Points on a hilly landscape, in no order, each with its height.
From any point a ball rolls to the lowest of the 2 points nearest to it. It stops when none of these is lower. Distance is the straight distance between rows; heights are no part of it.
nabin h=3.37: [139 142 127 120  93 135 135 163 156 150  92 180 134 102 123 200 124 104
 117 128 140 129 109 162 110 124 155 151 130 128]
guva h=5.58: [158 121 155 124 114 116 171 146 118 192  85 147 154  64 121 118 148 140
 138 101 143 117 162  61  96 135 119 146  66 110]
zepo h=3.16: [127 120 118 146  73  93 114 117 131 113 144 117 120 158  96  99 101 144
 115  92 119 161 185  97  97 177 140 100 128 158]
vedat h=1.94: [148  85  88  78  77 154 111 148 120 128 155 207  82 159  84  83 150 127
  93 117 176 138  44 114  64 143 139 122 104 112]
zapan h=5.37: [137 182 146 139 114  76  95 117  80 115 135 121 129 106 130  79 140 144
 125 127 127 143 191  95 138 154  65  85 165 121]
Liput h=4.10: [101 146  69 120  82 118 132 142 154 108 115 144 133 141 129 165  98 160
 112 115 140 149  78 151 113 129 151 150 131 126]
Zak h=5.99: [133 112 108 116 138 140 125 129 152 124 116 157  77 146  89  87 151 124
 100 131 178 145  43  68  91  84 130 171  85  79]
bedor h=1.76: [137 125 133  97 111 103 135 159 148 141 153 144 126 109 122 120 162 119
 137 148 120 170 138 129 121 133 151 160 101 121]
reram h=6.18: [143 111 132 151 135 105  84 100 131  81  92  96 104 184  88  60 110 138
  58 111 136 161 124  83 113 141 117  81 139 140]
Pevu h=1.26: [137 139 159  94 124 115 134 157 119 162 188 146 135  83 109 116 182 113
 173 158  96 123 154 101 126 123 160 182 105 106]
Migoz h=6.07: [109 145 156 156  95 133 198 140  84 154 130  94 176 112 162 157  95 138
 124 136 137 115 189 151 148 157 106  69  91 123]
zem h=3.12: [119 104 107 163 115 116 116 136 155 107 100  94 125 168 113 110 103 177
  68 111 128 160  66 127 107 127 117  94 119 158]
sur h=5.39: [149 141 165  91 156 142 135 110 100 121 173  87 157 124 164 124 125 117
 208 151  82 107 221 110 165 137 129 112 169 120]
domid h=2.57: [146  89 146  91 148 121 115 147 169 176  83 169 167  92 145 160 160  99
 138 148 149 113 130 143 119 149 129 169 124 113]
foli h=4.44: [115 131  93 195 129 132  87 138 157 126 117  84 171 168 127 101 116 142
  50 107 134 102  53 159 183 122 120  74 132 166]
kome h=4.67: [135 142 109 175 112 125  93 125 168 139 115 109 151 146 121 131 101 160
  57  83 165 102  95 127 155 141 112  75 123 173]
Gire h=3.09: [135 106 165  68 184 128 147 121  97 126 115 149 140 101 149 145 125 110
 223 168  95 115 158 125 110  92 138 180 156 111]
vutoz h=3.52: [108 142  89 119  89 114 157 143 106 111 174 149 105 133 150 102 106 139
 127 144 125 122 142  75 120 117 144 161 136  83]
ruro h=3.03: [137 122 136 104 134 126 120 145 170 150  52 160 153 106 120 174 134 108
 109 150 169 137  96 138 103 125 150 150 114 137]
foto h=2.48: [122 112 107  93  76 137 115 140 114 121 122 218  74 130  82 115 156 127
 136 138 160 156  72 128  80 119 134 144 103 128]
bes h=5.13: [107 157 116 157  87 129 121 127 150 106 210 124  89 143 119 134 119 135
 118 100 108 125 151 143 135 147 155 130 138 141]
guzi h=1.83: [141 127 107 137 188 170 149 133 171 145 128  82 160 169 151 149  81 123
 151 132 152 131  60 193 176 119 166  97 175 174]
Borum h=5.98: [112 138 130  82 131 187 164 121 105 155 131 102 205 151 165 167 160  82
 169 125 124  84 227 165 176 182 186 118 111 116]
Geve h=5.45: [148 148  98 126 143 139 105 128 163  89 178 110  45 173  98 115 123 142
  40 102 129 113  91 123 111 101 153 143 122 118]
Bidok h=4.65: [148 146 124 177 122 127 108 117 196 119 119  91  77 168 105 143 114 137
  73  86 123 141 103 115 124 118 144 111 129 148]
Gav h=5.87: [173 114 159 103 156  94  93 129 104  89 101 108 115 128  94  46 168 136
  94 138 120 154 127  67 106 115  86 109 134 116]
nav h=5.33: [ 89 157 124 118 102 139 112 130 154 116 205 158  96 160 136 157 147 120
 136 108  96 139 124 121 160 157 154 154 151 106]
fizul h=4.80: [155 112 139 113 120 113  95 162 160 150 149 181 124 105 147 127 161  96
 104 129 150 114  96  99 110  86 120 141 129 115]
Bar h=4.35: [109 135 194  69 159 132 142 107 105 127  89 142 168  99 126 176 173 122
 185 150  63 133 196 151 133 180 104 156  86 104]
Moda h=4.72: [124 137  78 152 115 128  92  91  85  68 129  97 104 180 110  24  94 195
  27 114 136 120  94 127 127 110  91  82 121 138]
pinu h=4.38: [136 107 158 131 113 144 119 120 115 155 122 189  86 115  88 123 197 126
 162 134 121 142 134  75  60 125 150 167  92  99]
Ked h=3.83: [105 113 146  67 129 112 144 123 109 126  73 169 183  52 110 145 165 113
 216 147 115 105 187 148 107 167 133 189  95 128]
zef h=3.48: [ 96 109  97 158 142 133 110 110 156  90  98 142 119 168 131 148 119 130
  86 109 123 164  47 146 110 125 131 106 132 141]
dupit h=4.00: [127 129 139 136 127 157 113 109 132 180 144 229 128  93  83 104 215 111
 204 126 127 135 123  93  67 108 140 174  95  98]
bebi h=4.71: [101 133 103 133 124 131 144 146 155 115 175 110 139 128 162 122 102 118
 155 128 127 122 137 143 161 143 158 148 159 122]
Misa h=5.09: [137 128 111 143 137 117 139 132 187 136 121 113 129 122 150 159 103 130
 102 124 130 120 108 113 156 149 121 131 128 127]
vesuf h=5.65: [108 136 145  98 184 115 103 122  85  94 108 111 117 126 152 100 161 110
 141 170  95 175 152 120 159  95  85 145 193  90]
vodot h=2.08: [130 129 167  66 152 123 153 138 108 154 153 138 154  83 111 129 180 132
 206 142  79 127 193  89 127 146 137 184 103 101]
Dula h=4.64: [125 134 123 143 138 156 146 119 136 112 151 130  78 155 148 188 109 109
 135 118 114 141 100 175 143 115 172 127 164 122]
kisak h=2.13: [110 125 136 101 103 120  84 159 147 154 149 156 134 123 134 137 143 111
 165 138  83 145 191  81 135 107 122 166 140 109]
mon h=3.55: [119 114 138  92 121 152 103 123 134 159 141 223 127  91 109 133 196 103
 220 129 127 106 130 118 107  90 134 201 110  94]
Pude h=5.35: [174  92 157 128 139 102 130 147 142 150 109 146 140  93 130 132 162 116
 131 120 137 121 145  60 100 140 113 127  89 113]
gel h=4.81: [109 173 157 168 108 115 137  86 124 138 144  88 133 118 137 128  88 115
 147 133 109  94 237 118 168 127 132 116 156 149]
lodot h=5.57: [145  85 118 100 161 141 157 159 104  90 150 158 103 120 155 124 115 108
 151 167 155  99  78 131 112  70 141 162 144 106]
fad h=6.44: [113 160 120 170 141 111  87 128 173  97  86  96 140 162 112  53 129 152
  49 123 130  91  83 115 136  74 139  74 138 138]
Sibik h=5.72: [149 110 113 134 128 137 116 133 162 117 156 147  48 148  90  88 141 125
  78 113 131 120  72  88  92 119 133 145 102 104]
repin h=4.68: [134 100 183 152 119 128 142 124 117 162  95 173  91 118  81 156 157  98
 162 134 117 162 124 102  60 129 133 144 101 128]
tolu h=4.34: [120 126 151 125  75 119 153 140 130 156 120 167 151 126 130 158 154 130
 137 121 126 142 156 101 113 159 147 104  95 131]
varul h=4.73: [135 148 143  93 114 109 142 152  93 151 134 122 183  99 151 124 140 126
 152 142 106 122 221 127 148 150 121 135 134 110]
Vogum h=4.91: [126 118 144  80 164 109 139 115  96  81 123 173 117  85 131 117 157 104
 175 152 113 130 105 127 102 129 104 176 116 100]
Gad h=5.93: [123 150 161 134 102 135 177 150  75 161 102  99 178 103 144 146 135 119
 114 118 130  86 217 113 146 159 138  79  87 122]
mer h=5.67: [157 110 163  99 173 162 157  97  94 161  74 125 177 141 173 155 109 112
 207 171 146 133 163 159 147 154 140 114 188 138]
Tid h=5.19: [144 144 158  97 140 141 128 115 126 156 157  84 170 115 160 119  97 118
 177 146 121  75 243 109 162 146 149 118 165 149]
Sut h=5.01: [162 148 153 137 148 133 152 109 127 142 160  71 132 126 157 133  76 108
 154 132 123  82 192 127 167 127 142 113 172 156]
Nuri h=3.79: [135 151 135 149  85 120 136 152 142 181 141 113 146 100 124 133 123 124
  93 128 141 107 204 133 131 132 135 123  99 164]
zer h=4.93: [116 126 162 148 105 150 162 128 120 180  90 143 118  92  96 193 154 102
 156 125 138 138 150 121  87 140 154 165  90 119]
vigut h=5.54: [117 114 174  79 162 161 126 114 123 143 167 131 151 136 169 161 149 101
 201 156  69 107 205 127 175 130 139 132 163 121]
dil h=3.39: [ 86 165  81 207 108 154 160  74 105 159 150  74 128 135 150 133  51 117
 151  48 128 111 135 166 192 138 136 102 151 158]
nirot h=2.11: [133 120 158  49 138 176 105 153 116 189 136 131 164 120 133 153 137 116
 190 155  85  92 231 106 162 109 162 182 125 109]
sobu h=0.69: [133  92  98 116 111 104  97 142 141 106 152 132 107 164  95  51 118 148
  72 129 158 141 110  89  95 136 124 114 126 135]
nofa h=3.72: [153 125 135 164 173 124 118 148 131 136 121  87 164 147 175 105  97 137
  90 134 152 110  84 153 176  65 113  83 172 147]
zaped h=3.92: [120 121 167  92 158 110 122 107  84 111  64 142 112  87 111 137 162 140
 185 136  84 177 153  90  67 147  90 181 121  86]
vola h=5.76: [179 131 176 117 132  88  84 142 105 159 138 140 124  79 124  84 161 129
 111 115 133 105 189  81 114 122  78 113 119 125]
Lonin h=4.53: [126 134  55 162 106 135 116 113 152 103 147  84 106 176 131 120 107 171
  78  91 111 163  66 183 140 132 138 128 125 160]
totu h=4.07: [155 119 147 164 141 125 113 144 135 149 132 105 150 130 173 136 117 112
 103 133 144 109 129 164 169 100 130 106 175 139]
reg h=4.06: [136 137 124 131  86 110 147 157 138 168 122 141 165  90 141 152 138 124
 114 146 154 132 161 140 127 157 111 129 109 142]
Tabi h=3.00: [100 106 153  89 131 138  96 126 149 122 137 212 120  99 120 174 175  97
 171 153 105 124 125 125 123 116 132 181 125 114]
Sus h=5.55: [155 152 116 127 138 161 131 173 160 121 164 108  78 128 119 154  85 133
 110 111 148 120  57 152 129  65 126 150 128 129]
gagor h=5.11: [145 122 155 158 121 117 115 138 171 147 129 133 122 105 115 137 124 121
 113  90 145  95 164  67 109 153 132 120  97 125]
Gumoz h=3.57: [107 123 141 143 146  98 134 126 101  92 146 117 136 130 165 105 152 107
 132 158 121 170 112 156 143 137 102 124 157 124]
Toker h=5.84: [144 100 147  92 169 145 142 122 110 122 101 150 158 122 179 163 127  93
 185 159 119 142 131 174 133 126 149 126 182 141]
Vite h=3.82: [114  94  83 146  97 105 128 128 131 102 110 165 114 147 137 158 122 140
 109 134 147 159  64 128 107 140 131 124 126 122]
sofe h=6.83: [145 108 156 161 123 112 162 153 110 130 154 113  90 116 123 133 130 136
 105 129 120 131 110 140 138 108 108 103  99 146]
Sasi h=2.93: [111 115 132  87 132 115 138 127 123 121  85 178 139  77 113 136 142  96
 226 170 145 118 126 146  88 104 143 187 141 102]
rebi h=4.24: [137 109 159  88 151 107 124 105  86  91  87 202 108  95  97 113 171 137
 193 132 109 149 133  79  62 162  88 148  93  75]
vemap h=4.89: [143 108 148 163 131 113 124 129 170 126 135 119  85 158 113 137 134 127
  83 110 126 134 127  82 100 148 134 103 119 145]
Ged h=5.56: [170 150 143 147 127  65  92 125 105 124 138 143 132  83 137  99 116 130
 102 127 145 101 184  85 123 121  91  87 153 129]
zodo h=5.10: [155 151 115 163 120 127  83 163 174 139 147  94 100 138  89 129 105 163
  60  85 137 113  76 160 116  68 131 109 116 171]
refo h=5.15: [101  94  99 110 143 168 140 104  97  91 124 113  91 160 103  99 117 170
  29 161 133 129  30 147 109 113 112 107  98 120]
penob h=4.51: [126 119  68 156  91 131  97 102  88  96 153 118  88 163 143  77  71 196
  35 107 130 110  83 123 138 137  96  70 118 140]
Numul h=2.92: [121 118 137 138  72 128  86 106 141 147 112 133 141 150 109 115 118 135
 108 113 112 163 193  82 122 168 121 103 156 149]
fos h=4.92: [146 138 132 162 136 127 102 173 188 136 122  88 142 137  93 110 121 138
  57 116 167  92  76 149 138  77 145  82 113 175]
Ler h=6.81: [102 134 109 110 148 128 114 116 187  76  97 176 143 110 110 168 151  89
 150 151 158 117  77 176 134 144 150 158 152 136]
peza h=3.91: [126 135  86 135  79 122 130 145 102 102 161 134  92 129 134  99  88 163
  76 118 129 109 117  97 121 101 136 119 126 115]
ses h=4.59: [116 131  97 151 147 133 147  95  80  71 104  73  98 164 128  77 117 161
  76 144 134 186  87 121 128 152  93 118 136  91]
leful h=6.17: [145 134 123 110 160 174 134 132 147 122 129 149 140 149 155 159  96 101
 193 140 164 113  79 210 140 135 170 123 181 165]
fodu h=5.36: [149 115 155  87 132 182 179 147 125 171 115 147 148  91 130 177 139  86
 202 136 137  95 170 135 107 120 189 163 125 124]
Nudab h=4.30: [108 171 118 172 138 111 126  84  70  62 123  63 102 147 123  59 123 137
  97 124 128 171 129 116 160 163  71  97 149 109]
mim h=2.02: [120 171  55 177 110 124  60  87 147 125 127 111 111 164 109  98  85 176
  90  55 122 104  86 153 127 128 126  96 122 191]
difud h=4.62: [115 118 193  94 198 146 177  97 100 117 106 127 160 102 154 191 154  99
 215 152  84 127 181 141 133 146 116 128 111 105]
fifed h=4.90: [167 114 191  84 206 121 178 117 100 124 105 105 152  79 146 147 140 127
 209 144  90 142 186 141 137 150 103 139 149 111]
funom h=1.66: [125 147  71 161  96 111  72  98 152  96 151 117  85 188  88  83  77 169
  59  82 138  98 123 126  98 149 128  87 124 188]
puf h=1.41: [176  81  97 106  86 132 119 161 120 127 169 158  90 154  80  70 127 151
  98 111 168 142  83 108  64 130 132 124  96 133]
pasik h=1.52: [ 99 128 141  78 104 141  93 145 131 172 143 156 170  99 133 143 171 123
 167 137  70 109 231  77 158 129 144 161 117 102]
Gar h=5.71: [122 116 166 100 155 186 105  95 112 161 121 125 179 140 201 170 132 101
 177 146  87 105 210 129 185 160 131 132 149 118]
zag h=2.01: [153 116 132  92 143 143 117 130 167 160 123 128 150 104 147 180 135  79
 136 145 138 130 179 162 144 162 143 166 136 123]
robu h=5.40: [112 106  95 145 164 157 139 127 117  95 118  95 113 178 119 114 124 148
  53 156 123 128  36 163 143  72 124 118 133 117]
Piv h=4.11: [119 123  98 180 149 132 114 122 130 127 123  90 152 171 177  93 131 128
  75  95 143 120  57 163 177  79 126  81 161 148]
noba h=5.38: [144 123 119 140 173  89 123 122 165 111 134  85 117 121 158 101 114 112
 104 139 136 116 117 103 143 119 118 125 143 123]
pufi h=5.18: [152  83 127 124 120 116 135 141  93  93 139  91 107 149  81  74  92 190
  90 132 166 131  97  55 107 139  76  75  81 117]
Zeges h=6.21: [116 155 159 182 108 101 157 110 106 140 144  76 134 112 139 137 100 140
 105 119 141 131 178 150 163 158  96  50  90 156]
supa h=4.36: [ 82 122 139 167 142 128 138 118 107 103 133 165 100 129 154 186 126  94
 128 144 121 149 104 184 152 130 145 103 150 126]
Rokef h=5.77: [142 135 146 137 109 141 182 142  70 176 105 133 164  92 124 151 146 123
 118 121 135 104 188  70 104 135 144 117  54 108]
Sufo h=4.49: [164 116 136  92 136 112 114 146 164 174 145 194 140  80 122 113 193  90
 154 118 157 123 101  90 102 105 122 173 100 100]
rodu h=5.62: [143 111 129 127 159  83 111 118 120  88 120 113 117 139 142  80 143 124
 101 156 123 134 140  63 138 121  93 123 134  97]
Lanim h=4.96: [107 160 146 106 115 111 114 124  87 128 125 119 173 112 139 120 147 149
 170 134  66 147 239  98 158 160 103 121 128  89]
Fegu h=3.44: [102 126 131  91 115 113 155 133 128 151  91 179 168  35 112 124 174  96
 215 146 147 110 138 130  95 129 133 191  82 121]
maf h=2.73: [111 127  79 172 121 138  94 130 130 129 109  72 129 157 132 114 104 213
  86  97 134 131  54 152 135  84  97 111 115 169]
der h=6.43: [107 137  88 145 110 152 171 173 115 138 133 123 143 146 140 196  77 145
 154 141 143 140  90 189 142 125 135 125 143 153]
mopot h=2.75: [116 178  58 199 141 119 108  69 126 148 147  90 163 135  97  90  58 125
 135  91 159  84  82 160 185 131 105 112 158 196]
Niki h=6.68: [120 144  76 121 124 141 122 141 189 103 121 160 149 120 121 176 108 110
 144 134 162 120  40 190 136 149 151 133 140 137]
nibon h=4.46: [130 129 123 124 126 102 156 147 126 125 168 118 168 116 168 135 123 113
 155 156 119 126 165 124 137 136 133 127 137 108]
bufeg h=4.94: [126 167  91 139  99 133 127 158 166 135 181  94 116 145 130 148  95 128
 129  98 126 130 136 159 156 116 161 153 156 135]
vepi h=2.94: [108 117 128 129  87 124 147 141 113 108 142 179  55 120  85 139 152 121
 135 135 123 174  86 159  84 124 132 154 109 114]
sen h=2.65: [118 115 158  94 111 146 152 123 117 161 120 160 168  89 116 141 173 125
 173 129  94 120 198  88 118 181 144 150  69 110]
pul h=2.33: [141 118 108 149 180 162 126 170 170 138 119  74 135 176 139 145  74 138
 113 125 157 113  39 153 153  78 157 105 156 148]
Saru h=4.12: [117 116 170  80 140 124 154  98 123 122  44 156 189  75 105 162 166 120
 172 150 111 134 197 151 110 182 109 155  77 118]
Gupog h=4.50: [108 154  79 154  80 155 152 129 124 120 159 110 117 169 137 175  87 199
 106  61 115 139  76 158 118 157 135  97  71 150]
riziz h=4.28: [106 134  78 173 107 128 129 106 121 108 158  95 114 155 138  94 102 140
  96 104 124 159 104 163 162 141 120 115 154 144]
Por h=6.04: [165 107 161 136 141  94  93 107 108  78 123 112 105 163  97  40 132 138
  90 131 140 155 165  82  90 158  98  70 155 130]
Zuvo h=4.21: [ 98 136 122 222 117 109  91  50 142 145 121  96 116 135 149 120  95 124
 109  74 142 125 132 123 168 159 107  93 145 160]
zuvop h=4.45: [115 162 126 198 120 108  96  77 168 127 120  96  94 148 106 122 100 139
  81 106 124 131 143 130 137 132 124  97 143 172]
kibap h=3.94: [ 94 134 124 202 131 132 109  73 120 149 125  82 131 153 154 119  94  99
 123  85 115 156 144 140 183 133 107 125 178 138]
mamus h=4.54: [102 144  99 133  84 129 156 150 136 134 140 151 127 147 129 180 127 138
 120  91 128 122 138 114 101 175 155 110  90 128]
lek h=2.62: [108 128 147 108  94 128  70 108 140 155 124 150 137 141 124 139 147 131
 128 143  94 169 215  94 149 149 110 133 145 129]
lan h=3.66: [ 90 144  96 178 111 156 134  94 123 159 156  74 136 155 163 152  89  99
 142  75 118 153 145 163 187 155 148 127 176 145]
Satun h=5.17: [136 179 155 119 129  98 104 123  84 121 120  93 160  98 151 117 155 155
 154 119 106 152 227 104 158 167  76 110 177 117]
Deg h=3.45: [130 123 184  67 149 170 176 117  87 185  61 138 186 102 117 160 167 115
 185 145 114  81 214 130 110 140 172 195  81  84]
zume h=5.21: [129 161  80 127 134 153 102 109 157  92 176 109  74 165 142 105 111 130
  67  93 116 110  87 146 154  94 153 154 161 118]
vuz h=5.86: [100 138 155  91 146 180 147  95  84 166 125 113 213 147 189 143 153 115
 182 148 103 116 235 153 192 190 144 131 134 114]
peg h=3.47: [131 152 130 149  81  92 128 143 146 130 147 105 123 116 112 100 123 155
 107 136 130 144 161 104 126 142 132 122 108 150]
Pabag h=4.95: [124 132  98 134 159 150 131 108 132 107 164  99  87 178 171 133 113 102
 106 126 120 125  90 154 156  93 158 152 183 129]
mil h=6.66: [179 124 182 157 162  91 142 142 127 125 130  75 112 100 127 126 136 118
 117 131 129 136 141 118 127 119  85 103 122 139]
sofu h=1.27: [148 120  78 125  82  96  80 117 133  94 152 121  94 172  69  55 110 144
  67  92 157 121 113 111  98 142 136  75 135 166]
Lut h=4.63: [112 167 149 173 110  91 112  77 157 125 139  96 100 128 106 118  94 124
 112 126 130 111 199 107 127 125 141 106 145 162]
pulu h=3.05: [130 116 116 130 150  92 123 147 131 115 127 151 152 133 139 118 157 113
 100 156 132 152  61 164 130 118 118 117 148 123]
pasuv h=6.10: [ 94 144 143 111 130 185 155 128 129 165 126 140 178 135 151 199 146 103
 129 131 118  93 206 150 175 182 165 139  95 123]
bodu h=4.88: [119 137  88 174 121 124 135 112 178 151 115  79 169 127 150 135  94 125
  90 106 148 129 106 134 164 149 119 103 135 147]
bave h=5.52: [147  99 154  83 151 188 176 116 108 164  98 138 156 129 158 173 124 112
 190 164 139 100 187 169 137 153 167 151 143 134]
kuv h=4.02: [147 142 147  80 118 138  95 142 178 188 131 207 126  84  97 140 201  87
 176 129 125 118 143 108 107 128 137 196 112 101]
Poda h=6.55: [115 156  70 134 113 158 148 160 150 114 131 136 154 141 131 204  80 163
 141 104 145 124  33 203 148 138 135 118 140 137]
zeko h=6.49: [142 132 183 159 154 110 161 139 123 153 153  85 118 104 142 152 135 105
 124 140 120 122 191 132 123 135 117 117 124 135]
Zuta h=6.60: [135 134 124 144 151 126 120 136 154  92 112  87 124 171 133  56 144 119
  48 147 122  96  89 111 136  53 124  95 144 114]
logi h=0.95: [139  91 132 121 100  98 133 155 142 138 132 158 108 111  96  98 160 121
 133 148 131 167  99  94  88 123 121 149  96 123]
lal h=4.33: [ 99 145  52 131  96 141 118 121 136 104 134 115  98 169 113 155  98 198
  98  82 114 159  72 152  97 133 137 125 107 145]
zol h=5.68: [121 111 107 120 157 135 139 169 147 100 134 122  99 147 116 138 121 147
 101 147 141 124  34 147 118  76 136 141 116 126]
dosan h=2.41: [119 116 117  91 105 118 161 163 120 127 131 165 152  95 127 140 132 112
 182 152 144 138 125 144 100 126 148 165 119 120]
lovum h=2.59: [152 106 169  50 166 158 125 122 122 179 110 136 151  99 146 164 127 108
 207 151  86 112 201 107 132  95 129 172 138 116]
sud h=5.41: [151 135 168 124 172 109 101 129 119 111 114  88 134 121 140 108 162 132
 146 168  96 191 163 141 168 120  80 139 171 112]
Gir h=5.16: [138 137 179  97 203 106 147 117  91 100 100 105 144 103 142 147 150 110
 171 150 100 177 151 155 127 134  82 136 165 110]
nedi h=6.30: [132 115 121 135 139 157 183 145 118 130 128 139 156 130 148 187  89 109
 178 139 158 106  85 202 143 144 141 110 151 157]
kalu h=4.56: [120 119 151  89 153 105 154 115  84 109  97 199 129  57 113 101 177 135
 215 143 111 128 122 104  81 130 105 180  91  88]
keti h=6.31: [141 126 134 166 125  90  74 136 150 100  90 103 123 164  99  66 150 140
  58 119 141 128 115 108 116 107 131  71 138 156]
bub h=6.01: [138 106 124 114 169 140 132 113 130 106 128 146 131 156 156 153 117  77
 185 171 143 143  98 177 152 116 179 132 201 154]
nime h=3.10: [100 145  63 187 131 141 122  79 113 137 166  74 118 137 138  88  59 124
 140  56 138  92  91 164 203 132 126 108 163 172]
Kife h=3.54: [112 117 167  82 165 110 108 117  93 111  96 144 125  99 128 138 149 123
 212 167  85 160 169 100 104  97  94 171 163  92]
Gan h=3.70: [ 89 156 131 127  99 155 170 142 112 130 104 178 142 113 132 219 108 113
 151 140 132 107 119 178 118 123 166 123 131 137]
gipi h=3.27: [129 116 135 133 179 126 149 166 126 107 116  81 155 142 133  89 125 128
 118 171 146 129  59 164 152  64 116  98 159 129]
fek h=2.52: [ 90 124 156  96 130 146 103 127 162 135 111 172 143 118 137 188 160  96
 152 161 105 135 161 154 152 152 141 162 139 128]
lusop h=6.34: [144 134 185 166 110 105 158 134 118 145 149  91 115 101 115 129 138 138
 104 130 130 121 188 127 109 167 101  75  72 141]
Fif h=3.32: [117 117 119 131  58 144 148 153  77 118 177 174  72 127  92 136 138 161
 111 126 123 145  89 146  88 127 127 120  84 111]
Fude h=2.81: [151 109 135 119 176 146 136 158 146 129 109 102 139 168 155 128 107 109
 135 162 166 126  69 148 139  55 160 108 171 143]
zodup h=1.35: [150 138  94 151 168 148 141 134 187 136 160  43 151 149 116 115  71 126
 138 122 156 117  93 183 180 118 157 114 168 176]
Tuket h=3.04: [115 127  93 114  95 118 147 168 141 130 148 174 108 123 142 141 124 137
 135 116 132 125  91  98  98 102 162 169 118  86]
Rizo h=4.01: [ 90 133 162 157 116 135 171 133  87 123 129 159 141 131 164 191 131 102
 131 125 112 109 121 153 125 111 144 112 116 119]
fisi h=5.14: [146 137 171 120 119 175 153 146 114 214  94 145 124  97 120 176 169  89
 154 136 157 106 186 134 107 125 172 184 103 117]
gama h=6.24: [121 120 118  96 137 113 136 111 119 110  92 184  78 120 102  98 146 107
 130 160 160 148  62  97  73  74 122 168 115  86]
fud h=4.97: [144 133 113 138 134 116 117 124  82  64 118  92  99 150 101  51 104 181
  50 139 161 124  96  84 114 129  79  97 108 118]
Derig h=4.23: [109 124  77 127 116 144 116 120 109 105 156 118  81 161 137 110  82 186
  56 110 130 108  68 141 139 103 115 120 120 125]
kanub h=4.87: [120  97  91 123 163 141 151  98 117  70 130  78  85 172 132  79 111 160
  39 167 143 154  61 118 127 141  90 114 103 100]
zom h=3.11: [109 124 160  76 119 176 145 122 106 183  80 168 175  71 117 148 180 112
 186 137 100 114 203 100 115 125 148 208  85 104]
Doka h=5.34: [157  90 143 122 124 118 167 128  75  81 130 114  89 167  83  82 110 153
 117 138 144 154 105  78  72 175  96  88 100  94]
ladi h=5.51: [144  86 142 120 108 109 126 132 109 104 164 145  97 153 109  98 126 130
 123 129 129 150 146  74  88 165 110  90 107 111]
meku h=2.38: [104 178  75 204 111  99 102  70 146 113 141 105 130 143 116  83  74 155
  88  75 145  90  96 146 158 133 111 112 136 181]
fet h=4.69: [ 93 144 103 165  80 122 166 145 118 122 159 115 136 147 136 151  93 162
 110  98 116 122 113 128 133 156 129  94 103 128]
balo h=1.75: [133  93 144  93 112  91 100 153 159 125  77 183 119 119 106 118 169 102
 141 154 145 178  90 122  81 110 116 158 111 131]
butir h=4.43: [162 125 146 127 137 127 121 154 154 178 133 144 134 108 148 151 154 107
 102 125 127  99 137 133 144  99 131 132 154 126]
vipe h=2.37: [128 160  64 147 120 139  60 121 162 102 128  85 107 157 109 127  88 217
  80  56 126  98  55 141 131  90 113 101 117 161]
sepi h=5.26: [148 110 142  95 162 103 136 154 111 109 134 149 118 100 144 111 150 101
 157 151 137 138  80 127 120  72 120 172 146 107]
mal h=5.32: [152 139 109 133  96 145 125 161 156 140 146 118  72 129  95 149  90 173
  82  94 128 123  69 129  91  91 123 139  88 142]
lufon h=3.97: [122 140 121 187 124  92 135 108  98 108 142  82 127 143 151  84 116 138
 115 134 130 164 116 139 158 132  85  99 156 132]
Noda h=2.42: [130 101 118  98 138  93 108 142 149  89  98 201 141 103 139 122 164 111
 132 150 137 134  70 130 106 125 111 129 125 127]

For each start below, name the point where the ball stops.
mamus: pasik
fad: nofa
lodot: pasik
Zuta: nofa
Sibik: zag
Niki: mon
sud: logi
vesuf: logi
